Each row is a point on a tangle of strands that fork and nearly touch. The rows are in no order.
Points whose rows are less than 63.1 apart are linked; no others are. Some points are linked to none.
Viki: [-17  -4  22 -22  33 -27 -51 -15  -6  40 -10 -30  20  30  20 -15   1   7
 -23 -27]
zigur: [  6  15 -19  12 -11   2   8 -39   5  -9  -9 -14  16 -47  10  15 -16 -22
  29  17]
bis: [ 27  25 -21  -4 -12  -7   5 -36   7 -25  -3 -19 -12 -51  -5  13 -17 -15
  16  19]
Bulod: [ 22  14 -27  23  -1 -19  10  10  -3 -17  -7  21   3  32  39  41 -39  13
  -1  -7]
reber: [-25 -10   6  -4  40  14 -23 -41  -8  36 -29 -36   7 -33  13  -5  14 -45
  -1   6]
tomav: [  5  -7   9  20  24 -23 -21 -19  20   6 -52  12  22  22  40  37 -11 -18
   1 -58]
vakos: [  1  -8  -7 -27  -8  10 -14 -55 -23   0 -21 -37  15 -19 -64 -10  14 -24
  -5  47]
Dode: [ 14  21  13  21 -25  53  19  44  21 -50   8  12  -6   9 -12   8  31  -5
  13   9]
kenub: [-30 -33  12   9  -5   3  13   6  12   5 -16   4  36  19  12  -5  11  25
  33 -16]
zek: [ 12  25  22  22   3  34  22  53  12 -46  -2  10 -11  11  13  16  29 -11
   8  -3]
gof: [ 31  25 -28 -15 -18  -7  14 -27   4 -18  19 -18   7 -41 -36   8 -22  -2
  19  36]
fir: [  4   7  17  13  12  40   7  35  26 -42 -23   2 -42  -7   3   5  37 -45
 -10 -22]
Nimam: [-22 -19  10   1 -34   0 -10 -47 -31  -3 -15  -1  14  -8 -26 -14  21  24
  30  23]
Pulum: [ 30  21  -7  -8  13 -29   6  20 -31 -17  27  -2 -36   1   5  19 -21  14
 -21  28]
taben: [ 24  19 -17  36 -32  35  31  36  11 -42  14  14  -6   1   3   7  12   2
  17  23]
puriv: [-12 -24  -5  11 -12  20  28  12  28 -22 -19  12   7  -8   7   3  20   1
  37 -21]
sezo: [ -6 -17  -4   7 -11 -17   9  19 -11   9  14  14   9  37   7   8 -15  43
   1  11]
koneg: [ 25  28 -34   4 -21  16  28  26  -6  -6  50   6  -9  -7 -32  -3  -7  10
  -1  42]
tane: [ -5 -11   8 -10 -16 -35  -2 -16 -34  -2   7   0  10   2  -3   3  -5  40
  19  22]
mudu: [ 22   6   2 -25   9 -29   4  13 -39  -7  27  -5 -27   1 -25  -7  -5  25
 -18  28]
Tema: [-35 -12   6  10   7  20  13  -6  21  37   3  -5  54 -20   5  -8  -5  -9
  22  -7]
Lovom: [ -6  -8   2 -13 -11 -10   8  10 -25  16  33   9  -2  10 -31 -23   3  35
   4  18]
soko: [ -3 -20   2  20   6  -3   4  32  13  -9 -13  13  10  70  19  30   2  26
   9 -24]
zove: [-26 -17  -8   6  -4  17  30  20  24  39  23   8  48   3  -5 -13  -8  15
  22  -7]
dedat: [ 16  23 -24  11  33 -12 -13 -12  26  44  16   6  39  29  10  30 -48  -9
  -8 -39]
pedit: [-29 -28   6   2 -12  18  18  22   5  31  21  13  28  16 -19 -31  14  28
  17  -4]
tam: [-11   8  26 -33  50  -6 -35 -18 -10  31 -11 -35  -3 -32  17 -30   7 -32
 -24 -18]
rola: [ 18  15 -34  -3 -55  23  24  10  16  -5  29  10 -11  -3 -49  -6   0   1
  -5  33]
kudur: [-12  -4  -1  -3   7  22   8 -11  35   4  -9   3  -7 -37   9 -13   2 -39
  -2 -28]
nemib: [-11  11   0 -13 -12  33  -9 -31  48  11 -18 -16  -7 -47  -6  -6   4 -58
 -17 -19]
Vovum: [ 27  14  -8  13  37 -25 -25  -7  14  10 -18  21 -13  30  29  35 -30 -11
 -22 -46]
pagok: [ -5   7   8 -20  34  -6  -1  30  -4  35  30 -13 -13   2   0 -23  -9  -7
 -33 -10]
zaro: [  3  14  -8  21  25 -14 -11 -18  27  42 -20   4  48  13  28  34 -28 -24
  -5 -42]
Bapo: [-13  -1  11 -16  14  21 -10  29  -5  19  30  -1 -25   1 -16 -43  15  -5
 -29  -3]
mosa: [ -4  -6   4 -36  27  11 -27 -39 -27  16 -14 -43  12 -27 -41 -26  18 -26
 -13  31]
rupa: [-14   3  24 -35  41 -22 -42  -7  -9  35  -5 -32   6  -3  14 -32   2  -4
 -28 -22]
lekib: [ -1   8  22  22  19  26  16  52  16 -34 -22   7 -20   8  20  14  32 -29
   7 -22]
fup: [ -1 -12  20  -5  10  -8 -18 -24   0 -25 -31   3 -42 -27  30 -11  16 -17
  -3 -24]
zav: [ -6 -10 -14  18   4  17  37  25  38 -12 -27  15  24 -12  18  13  13 -29
  36 -38]
kifed: [ -6 -20   3   8 -23 -17  10   4 -15 -14   3  18  -5  12   8   1   4  41
  18  17]
gope: [  2   4  24   5   3  23 -12  27 -10 -25   9   6 -51   1  -4 -21  28  -4
 -25   9]
Zoli: [ 17   7   9   0  31 -34 -13   5  -7 -16 -21   9 -51  -9  44  15 -10 -24
 -33 -26]
Dala: [ -4  -6  -2  -4   5  32   6  13  29  -6   4   7 -33 -20  -6 -16  11 -32
 -17 -21]
Dud: [ -5   0 -15  11 -31  12   1 -48  -1  -6 -13 -14  17 -33 -18  10  -1  -7
  30  33]
soruf: [ -1  -4 -16  -8 -15  11  -6 -52 -17  -1 -14 -31  16 -28 -42   7   3 -14
  16  47]
Fop: [-15   0  13 -32  29  10 -36 -36 -20  16 -16 -39   1 -33  -9 -24  19 -34
 -11   8]
rul: [ 36  20 -28  28 -19 -12  23  13  -9 -48   3  13 -34  -8  31  21 -10   4
   5  23]
panor: [ -2  -1  10 -27   0   2 -14 -22  -3  -1   3 -12 -24 -33 -18 -19   7 -10
  -7  -3]
befi: [-30 -24  12   6 -12  17   2 -18   7  14  -9   1  30 -10  -1 -14   9   6
  25  -5]
filob: [  3  15  19  18  -8  10   9  54 -16   3  44  11   5  33  -8   1   2  30
 -15  30]
suku: [  4  21 -25   1  12 -15  18   0  11  35  19  -5  51   0  19  27 -48  -5
   7  -4]
fepab: [ -4 -24   3   2 -36   3   5 -16  -9 -29 -12  17 -17  -7  -8 -10  24  26
  22   6]
dudu: [  0  -6 -16   8  -6 -17  -5  -2  -1  14  16  12  22  54  10  31 -33  45
   7  -2]
Toda: [ -2   4   2  -1  30 -12  -2  26   9  28  13   2  -5  21  19   3 -18  -3
 -28 -22]
Zis: [ 27  29 -16  28 -26  14  28  37 -13 -25  37  13  -8   7  -2   6  -6  16
   4  43]
gizan: [  6  10   4   3 -15   9  18  36 -27   7  47  16  -7  19 -31 -16   9  30
  -5  39]
Ful: [-11 -21  23   0  15 -10  -7   8   1 -15 -24   5 -27   7  29 -11  20   4
  -4 -26]
mene: [  4   4 -12  31  12 -19  -2 -15  24   9 -38  14  51  15  38  46 -22 -19
  12 -43]
lov: [ -3 -17  -8  19 -13  -9  27   6  11 -29 -19  19  12   1  33  18   2  12
  33  -9]
Durot: [ 23  37 -12  13 -24  42   8  26  34 -23  15   3 -40 -20 -12   2   1 -38
 -33  16]
gako: [ 18   7 -12 -23 -19  -5   5 -16  -8  -9  22  -6 -11 -28 -41  -6  -9   8
   7  25]
Kidif: [ 26  14 -11  17  31 -25 -36 -37   8   8 -19  13  10  32  23  40 -36   5
   2 -41]
vubul: [ -6   0  -1   5  10 -22 -16 -22   4  22  -4  -2  27  32  19  24 -28  20
   1 -17]
gok: [-10 -16  11  17   1  17  25  45   9  -7   2  12   6  28   7   6  17  15
  11   1]
kek: [ -7 -10   3  10  12  -4  16  22  18   9   0   8   7   9  21   3  -7   1
  -1 -17]
sofit: [ 11  30   5  28   5  17  21  56   0  -1  29  11   7  22  14  12 -10   6
 -17  17]
diba: [-25 -14  16  17  26   7 -16 -37   2  13 -48 -14  11 -29  33   4  14 -42
  11 -12]
Feb: [-10 -13  15 -18  20 -26 -23 -28 -48  24  -5 -35  33   7 -19  -1  -1  21
   6  31]
fufuf: [ 19  28 -15 -15  37 -25   0  -8   7  35  17 -16  35   3   9  34 -56 -11
 -14 -15]
Tegoz: [ -1 -23  15  10   6 -17 -17  17  -5 -24 -27  12 -18  64  27  23   8  31
  -2 -21]
gek: [ -9 -14   5 -26 -51   3 -15 -24  10 -15 -15  -1 -27 -10 -36 -29  28  -7
 -15   1]
dugif: [ 24  21 -15  25  -9 -14  16  27 -15 -29   9  14 -12  25  33  35 -22  16
  -7  18]
safa: [  5  -3  13  -5 -16   7  -9  16 -31 -20  13  15 -48  13 -24 -32  29  17
 -17  20]
Lesu: [  5  19 -25  17  -5  -8  30  -7  10  14   9  -3  45 -19  24  18 -33  -5
  23   4]
duv: [  3   2 -17  25  14   5  34  38  27  -1 -11  18  19   5  28  17  -8 -19
   5 -27]
bupe: [  8   8   4  -8 -13  27 -10  13  15 -19   7   4 -59 -10 -19 -21  22 -24
 -37   1]
mit: [ 39  32 -34  16  28 -22  -3   8   7  10  -5  21  -2  18  30  40 -50 -18
 -22 -31]
kugor: [-23 -17   7  -8   3  -3 -21 -40 -41  16 -18 -27  19 -12 -27 -13  21   6
  17  34]
ganu: [ -9   8   0 -34 -23  24 -15 -29  35  22  -8 -31  -3 -42 -30  -9   3 -52
 -26   0]
zefi: [  3  16   2 -13  30  -8   6  -8   9  21   9 -12   1 -38  13   3 -20 -28
  -5 -12]
zetor: [  5  -7  -3  16 -15 -24   7 -19  -2 -32 -22  10  -9 -12  40  22  -5  12
  23   0]
gen: [  0   4 -20 -19 -35  13  13  -7   3   8  30   7  -3 -11 -53 -18   2   8
   5  22]
Voget: [ -4 -22  -1   5 -29  26  13  10   7 -24  -1  18 -19   4 -17 -13  25  13
  13   6]
Rin: [  6   1  -9  -8   0  -3   6   3  -3  -1  22   0 -22 -22 -10 -10  -7   5
  -3   9]
Rata: [  7  -3   8 -27  -3 -34   4 -11 -42   8  24  -8  23   5 -39 -11  -7  41
  10  29]
rog: [-19 -16   5 -10 -55   9 -24 -49  -9 -12 -27  -6  -3 -12 -37 -15  28  -3
   9  17]
gare: [-19 -29   1  15  -2  -7   7  12  23  11 -15   6  40  47  18  22  -3  28
  22 -27]
Motun: [ 13  -3  12 -42  21 -27 -10   2 -37   3  23 -12 -17  -6 -33 -32   0  17
 -17  16]
dal: [ -2   3   8 -52   1  -4 -24  -8 -26   4  18  -9 -21 -11 -49 -52  19  -2
 -23   3]
malez: [ -9   0  13 -12  25 -25 -33 -25 -11  33  -4 -24  25  24   9  12 -24  13
 -11 -11]
kamel: [ -6   0   5 -35 -27  10 -25 -31  13  -1 -12 -17 -24 -32 -31 -23  15 -29
 -23  -6]
Bul: [ -6  -9   4  15 -21  37  24  36   5 -11  21  19   1  16 -20 -13  23  11
   6  15]
litu: [-15 -10  12 -32   2  -1 -23   9 -24   9  15   4 -19   5 -28 -59  27  12
 -19  -1]
Mus: [ 22   7 -15  11 -15 -18  11  -8  -3 -40  -4  12 -38 -23  19  10  -4   7
  12  14]
Vod: [  9  -5   0  13   4 -32  -8   2 -11 -22 -18  16 -21  33  37  32 -17  19
  -7 -14]
Lumiz: [ -1   3 -15  15 -22  -8  22 -11  -2   2  11  -1  33 -17  13  13 -20  16
  33  19]
besu: [-17 -12  25  15  26 -19 -16 -25   9  10 -48  -3  18  -1  42  18   2 -20
   3 -34]
dage: [-35 -26  11 -19  -2  29  -3   9   8  32  16   7  18   1 -25 -50  18   6
  -1 -15]
gorof: [-12 -23  16  -3   5 -13  -9  20 -13   1  -4   4 -19  24  13 -21  16  25
 -10  -8]
poz: [ -8 -15  19  -3  -4  -9 -11  21 -36  -9  10  15 -31  30  -6 -34  33  35
 -13  12]

A fork is a point with three links. Follow the links from the first point to the second and name the forks in between, in order.
panor; tomav: gako > Fop
Lovom; Lumiz: kifed > Fop
Voget; Tegoz: kek
sofit; Viki: kifed
nemib; malez: kamel > gako > Fop
befi; sezo: kek > kifed
Dode; safa: gako > kamel

Follow the links from the first point to the second, and from the first to the third. Name the last point that the two ways share.
dage; Bul; pagok: kek
taben; kamel; Viki: gako
gope; taben; mosa: gako
Pulum; zetor; Rata: kek
Lovom; Lesu; Motun: kifed
Rata; dugif; zaro: kifed
gako; kugor; Dala: kamel
bupe; malez; besu: Fop
vubul; rola; besu: Fop
Feb; fup; Rin: kamel
